A landscape with many valleys, sampled at points; each row gives a point and its height.
From any point a ball rolls to the lowest of the 2 points nearest to it. It stops when none of these is lower. Distance is the straight distance between rows; heights are no part of it.
q245 height 712: [187 142 166 109 100 155 142 133 122 150 110 139 163 228 122 128 103 116
  98 135  57 134 152 115]
q922 height 184: [118  59 142 151 145 120 129 122 151 138 111 166 124  85 105 164 130 167
 123 121 170 135  84 104]
q907 height 151: [148 118 147  98 109 140 159 148 143 137 112 158 156 125 145 158 131 130
 150 110  99 132 139 137]
q158 height 759: [154 162 149 117  95  84  73 219 152 127 121 127  82 216 169 112 134 135
 142 142 101  95 157 121]
q475 height 232: [139 142 108 139 143 155 162  96 119 146 133 135 169 115 123 144 116 103
 121 136  86 126 140 143]
q965 height 473: [ 53 168  39 152 120 186 152  79 112 147 161 104 141  39 120  97 138 107
 133 133 129 122 125 156]
q375 height 182: [151  70 124 178 187 109 124  92 143 131 104 131 123 160  96 159 111 144
  87 140 150 129 104  87]
q293 height 436: [153 148 119 112 127  78  78 195 151 108 134  95  66 143 160 111 165 133
 117 142 145 113 153 113]
q909 height 694: [170 181 140  95  96 131 117 192 135 126 130 119 115 187 162 111 148 109
 127 132  62 127 187 137]
q835 height 453: [167 185 150 133  88 127  67 176 130 152 193 127  98 134 128  71 118 116
  94 166  94 108 191 141]
q492 height 642: [134 165 158  77  46 140 128 164 133 137 148 159 135 109 173 104 134 106
 162 122  76 140 161 173]
q388 height 592: [139  86 152 143 169 124 147  85 112  98  86 131 159 220 107 163 106 117
 121 113 137 162  87 105]
q527 height 670: [116 164 136  95  69 135 137 125 119 136 158 152 144  76 164 103 127 104
 153 126  94 125 141 176]
q594 height 185: [137 163 109 170 119  99  98 196 175 134 133 154  87 109 141 135 137 129
 141 151  97  72 177 129]
q19 height 164: [ 96  49 137 137 162  96 117 112 147 129 108 143 119 109 110 152 135 190
 117 113 217 118  78 108]
q463 height 495: [120  42 126 178 185 149 141  89 144 117 112 161 117 103  73 173 138 141
 107 131 152 181  85  87]
q139 height 568: [142 192 152 104  70 117 100 178 127 131 148 134 111 144 169  96 141  94
 146 139  70 128 174 164]
q317 height 558: [132  45 152  88 143 124 150 132 143 119  93 142 149 176 121 164 158 169
 102 105 179 152  80  94]
q222 height 711: [ 97 157 146  79 117 111 145 140 106  90  77 109 146 201 165 128 136 145
 179  83 146 120 112 148]
q785 height 227: [178  80 125 165 165 110 121 131 159 147 113 141 128 171 106 162 112 149
  83 152 117 107 124  90]
q398 height 153: [128  60 138 193 199 112 126  68 133  98 102 147 122 169  87 170 109 126
 110 132 152 173  89  98]
q957 height 428: [113 157 100 133 147 153 129  52  77 148 163  88 145 113 124  83 100 105
 111 148 134 121 132 139]
q446 height 575: [110  54 153 100 158 140 160 107 111 101  91 128 166 200 108 161 140 146
 117  94 184 172  71  98]
q866 height 359: [156 149 131 154 109 127 107 142 139 156 155 145 119  95 118 105 106 134
 108 153 104  95 161 129]
q465 height 504: [142  17 134 158 175 118 133 112 165 117 109 166 119 153  94 186 154 146
  86 132 152 175  81  78]
q586 height 335: [134 141 118 128 133  79  87 149 136 113 136 102  88 117 148 100 132 153
 126 132 171  93 139 119]
q488 height 485: [ 77 110  70 179 175 173 163  86 129 138 115 112 143  59  72 148 130 144
 135 115 162 128 102 113]
q534 height 211: [126  89 128 124 123 138 148 143 155 141 124 162 134  63 118 159 131 152
 135 117 143 123 117 120]
q79 height 380: [131 135 132  62  90 124 129 196 149 113 138 125  99  79 168 119 178 136
 152 108 144 148 154 132]
q563 height 363: [117 127  95  99 161  95 138 168 138  97 115  96 114 135 156 143 175 153
 147 107 166 110 129 118]
q24 height 457: [ 83 162  47 124 146 169 147 114 112 129 169  74 122  51 114 100 159 112
 130 130 144 132 143 132]
q669 height 447: [149 196 140 116  90 118  77 160 111 127 179 104  89 117 146  69 143  88
 101 156 100 132 176 149]
q394 height 237: [113 130 118 159 105 152 150 113 146 151 130 165 138  40 115 132 115 130
 139 134 107 109 128 144]
q130 height 458: [ 58  97 139  96 168 165 159  56  62 117 135  82 180 192 100 124 102 113
 142  97 191 175  75 128]
q572 height 392: [174 157 161 148  94 134  86 143 129 174 181 150 128 136 110  90  84 126
  89 166  91  96 165 132]
q520 height 163: [124 191  88 191 127 126 116 132 142 133 133 134 111  79 123 110 127 119
 126 149  90  75 173 143]
q246 height 292: [160 158 121 126 119 108 104 177 145 132 147 127 103 117 142 120 139 131
 122 142 107  96 170 128]
q623 height 386: [142 143 120  41 104 160 155 153 107 118 137  87 136 135 151 109 170 123
 127 104 135 167 157 121]
q582 height 215: [100 193  82 170 122 116 107 124 126 109 141 107  97  59 130  93 137 116
 137 145 128  92 154 151]
q981 height 442: [113 129 113 101 141 165 163  61  75 142 152  90 172 146 120 108 109 102
 116 129 137 148 110 129]
q953 height 677: [149 139 157  97 106 147 158 106 104 131 100 130 171 199 143 125 106 117
 137 115  88 138 119 134]
q829 height 255: [ 89 168  77 158 154 111 121 108 115 107 131  85 113  85 124 107 130 133
 151 123 159  94 134 143]
q510 height 455: [172 148 116  93 132 121 123 169 130 121 137  93 112 154 146 111 155 131
 101 131 121 125 169 107]
q382 height 321: [155  87 113 151 160 164 185 115 151 139 111 162 163 116 100 190 134 108
 115 126  94 150 129 117]
q967 height 212: [117 122 132 135 148 125 142  90 106 128 121 124 150 124 128 133 102 133
 142 121 140 121 107 134]
q521 height 265: [110 119 142  59 106 112 124 176 130 105 131 116 107 100 163 116 168 161
 157  94 183 133 118 127]
q44 height 682: [122 170 145 137  82 115 115 126 125 141 146 160 140 108 158 111  99 113
 153 141  82 102 138 171]
q344 height 704: [159  76 177 132 111  97  87 147 157 156 112 157 121 194 128 138  87 165
 114 140 139 115 100 102]
q345 height 537: [147  21 175 100 125 108 118 132 164 137  89 164 134 194 119 157 155 172
  86 124 161 161  70  86]
q439 height 481: [ 60 143  58 169 150 173 149  75 111 138 135  89 138  47  90 103 124 138
 137 124 164 114 112 134]
q411 height 174: [ 83 141  96 139 140 144 155  91 112 130 140 121 151  71 123 130 119 125
 158 120 135 116 114 154]
q253 height 317: [128 210 122 145 109 104  80 169 118 113 164  93  72 103 141  89 173  50
 102 163  90 151 174 168]
q109 height 620: [127 176 124  70 106 123 120 173 115 100 141  82  92 113 161  99 190  88
 138 118 122 174 154 144]
q238 height 293: [145 128 127 155 144  92  99 130 143 140 124 123 111 131 127 122  99 156
 119 142 146  82 136 113]
q166 height 196: [142 124 178 136  70 143 121 121 135 168 153 191 146  90 123 124  81 116
 136 147  83 130 122 156]
q292 height 795: [150 191 141 127 103  94  84 222 140 119 128 114  77 195 165 114 151  97
 137 148  72 117 181 138]
q505 height 507: [135 158 123  68  80 137 124 192 141 116 150 114  92  70 160 110 192  93
 138 119 116 175 180 143]
q912 height 179: [ 93 106 141  83 124 122 137 134 113 117 130 126 137  93 142 128 136 161
 159  95 190 126  99 134]
q497 height 429: [131 111 119  68 131 113 153 177 146 106  95 113 133 171 159 152 176 158
 135  97 152 121 128 110]
q898 height 36: [128 186 110 132 131  97  94 182 127  96 148  82  64  93 148 108 176  78
 126 144 118 141 165 147]
q220 height 266: [161 101 123 167 145 121 115 126 152 155 127 138 115 106  98 133 107 157
  87 151 136  98 132  92]
q284 height 245: [119 129 125 135 118 123 145 146 152 137 118 165 135  79 140 151 121 139
 158 120 114 102 135 145]
q482 height 305: [150 120 139  94 118 117 134 171 147 127 113 137 130 147 154 141 144 149
 139 118 127 112 140 119]
q972 height 517: [147  14 168 123 152 128 135 113 148  98  98 170 128 191 104 172 159 143
  93 121 151 203  70  81]
q41 height 382: [149 167 122 118 105 151 110 101  98 153 189 111 127  86 121  67 116 111
  87 157 120 119 161 135]
q877 height 584: [117  55 145 136 188 133 144  76 104  84  97 119 153 218  87 165 128 119
 110 110 181 188  74  93]
q3 height 146: [ 59 123 109 165 156 122 143  81 118 119 111 132 146  84 114 145 107 146
 178 102 173 107  92 156]
q674 height 714: [172 106 162 140 109  87  58 166 157 170 129 142 102 209 129 119  79 172
 108 159 134  88 123 105]
q417 height 689: [121 154 155 176 101 107 100  99 128 147 134 166 135 113 133 119  67 121
 149 145  99  88 122 163]
q125 height 362: [121 130  69 180 180 127 145 112 142 128 100 110 126 101 106 149 132 153
 120 132 142  85 134 107]
q935 height 676: [120 149 157  66  87 137 160 137 117  92  52 123 148 231 152 139 142 151
 153  82 116 123 113 119]
q78 height 738: [ 71 162 121  60 120 139 165 120  84  89 114  85 160 177 161 122 148 127
 184  80 147 144 106 159]
q451 height 729: [156 132 154 126  93  84  66 201 160 154 125 145  93 213 156 120 101 163
 139 149 123  79 139 114]
q817 height 281: [165 119 105 120 143 174 189 113 133 147 125 132 177 131 118 167 133  98
 111 126  81 149 160 126]
q977 height 696: [156  77 184 159 114 116 103 128 147 151 120 185 127 150 109 152  82 139
 125 142 110 140  96 116]
q77 height 165: [145  90 203 133  81 148 113  94 121 153 143 187 141 116 112 125  75 115
 129 142  94 172  93 137]
q276 height 220: [121 127 145 176  92 150 134 105 147 160 137 200 147  64 115 142  87 110
 142 143  73 123 121 165]
q767 height 296: [101 140  79 128 175 109 134 128 123 101 125  74 119 117 131 132 147 152
 144 114 179 101 130 120]
q143 height 693: [128 106 171 177 106 111  98 107 142 149 127 182 123 102 108 135  64 137
 139 142 118 111 101 136]
q413 height 120: [109  85 172 169 151 127 115  35  96 128 132 141 129 128  91 120  77 115
 126 134 158 175  80 123]
q916 height 134: [ 95  76 140 179 190 134 135  41 103 105 120 131 131 144  81 149  98 111
 135 126 159 187  80 118]
q142 height 490: [103  66  94 160 181 161 164 103 141 133 116 134 137  74  77 171 140 155
 117 119 169 149  93  97]
q408 height 687: [104 189 106 105  70 139 118 129 116 129 178 132 122  58 168  90 155  80
 135 140  94 140 154 183]
q424 height 343: [143  99  93 161 178 145 159 114 142 137 111 132 148 107  98 169 128 136
 109 130 124 122 127 104]
q564 height 705: [169 156 158 115 108 132 129 131 115 146 133 131 152 180 136 113  98 118
 117 137  75 117 148 134]
q650 height 308: [171 156 131  95 116 137 115 131 107 142 162  98 128 131 133  83 124 124
  94 144 119 125 160 117]
q214 height 127: [ 87  81 149 116 151 111 137 114 121 116 111 135 144 118 121 157 125 166
 156  94 200 132  80 132]
q244 height 101: [138 173 105 197 120 127 112 164 165 153 135 166 116 102 118 132 114 123
 125 159  68  67 186 143]
q679 height 452: [100  96 136 111 157 164 170  66  83 126 133 103 174 157 104 135 109 108
 134 114 154 171  88 127]
q447 height 733: [ 99 167 121  69 116 122 147 161 107  88 115  94 127 143 172 120 166 120
 182  93 133 145 130 154]
q326 height 387: [143 160  70 154 166 141 149 113 124 136 133 100 136  97 111 129 136 124
 109 136 112  99 160 122]
q588 height 178: [ 81 122 106 160 172  92 138 116 135 108  96 132 134 112 137 160 123 156
 174 105 170  89 104 143]
q958 height 159: [153 138 111  77 131 157 152 126 104 138 156  84 140 121 132 101 145 124
 102 127 139 142 152 105]
q671 height 424: [125 166  63 135 142 145 141 145 132 122 146  95 110  63 122 116 167 117
 120 130 121 117 169 131]
q535 height 202: [103 146  96 176 142 157 152  57 112 152 134 145 162  90 116 136 101  97
 126 142  89 120 118 163]
q581 height 695: [110 166 138  82 112  93 105 169 113  87 126  92  93 130 171  98 164 119
 166 108 148 139 132 145]
q86 height 140: [139  95 179 150 121 131 115  67 107 147 137 157 133 128 106 118  73 115
 120 140 126 158  93 128]
q703 height 410: [115 168  91 112 124 155 124  86  86 141 183  80 124  77 125  70 128 107
 104 144 146 126 144 129]
q713 height 306: [138 154 121 120 108  94  83 203 150 103 146 103  52  81 147 107 179 112
 119 143 144 135 161 126]
q851 height 638: [148 130 164 101 106 132 154 140 130 114  54 142 158 244 142 158 119 139
 139 104  92 120 113 116]
q208 height 606: [149 104 172 126 132 138 159  98 121  99  62 143 166 250 117 164 110 111
 123 111  94 153  93 108]

Where does a ball stop that starts at each point below?
q965 | q3
q586 | q413
q130 | q958
q447 | q214
q679 | q958
q222 | q3
q317 | q3
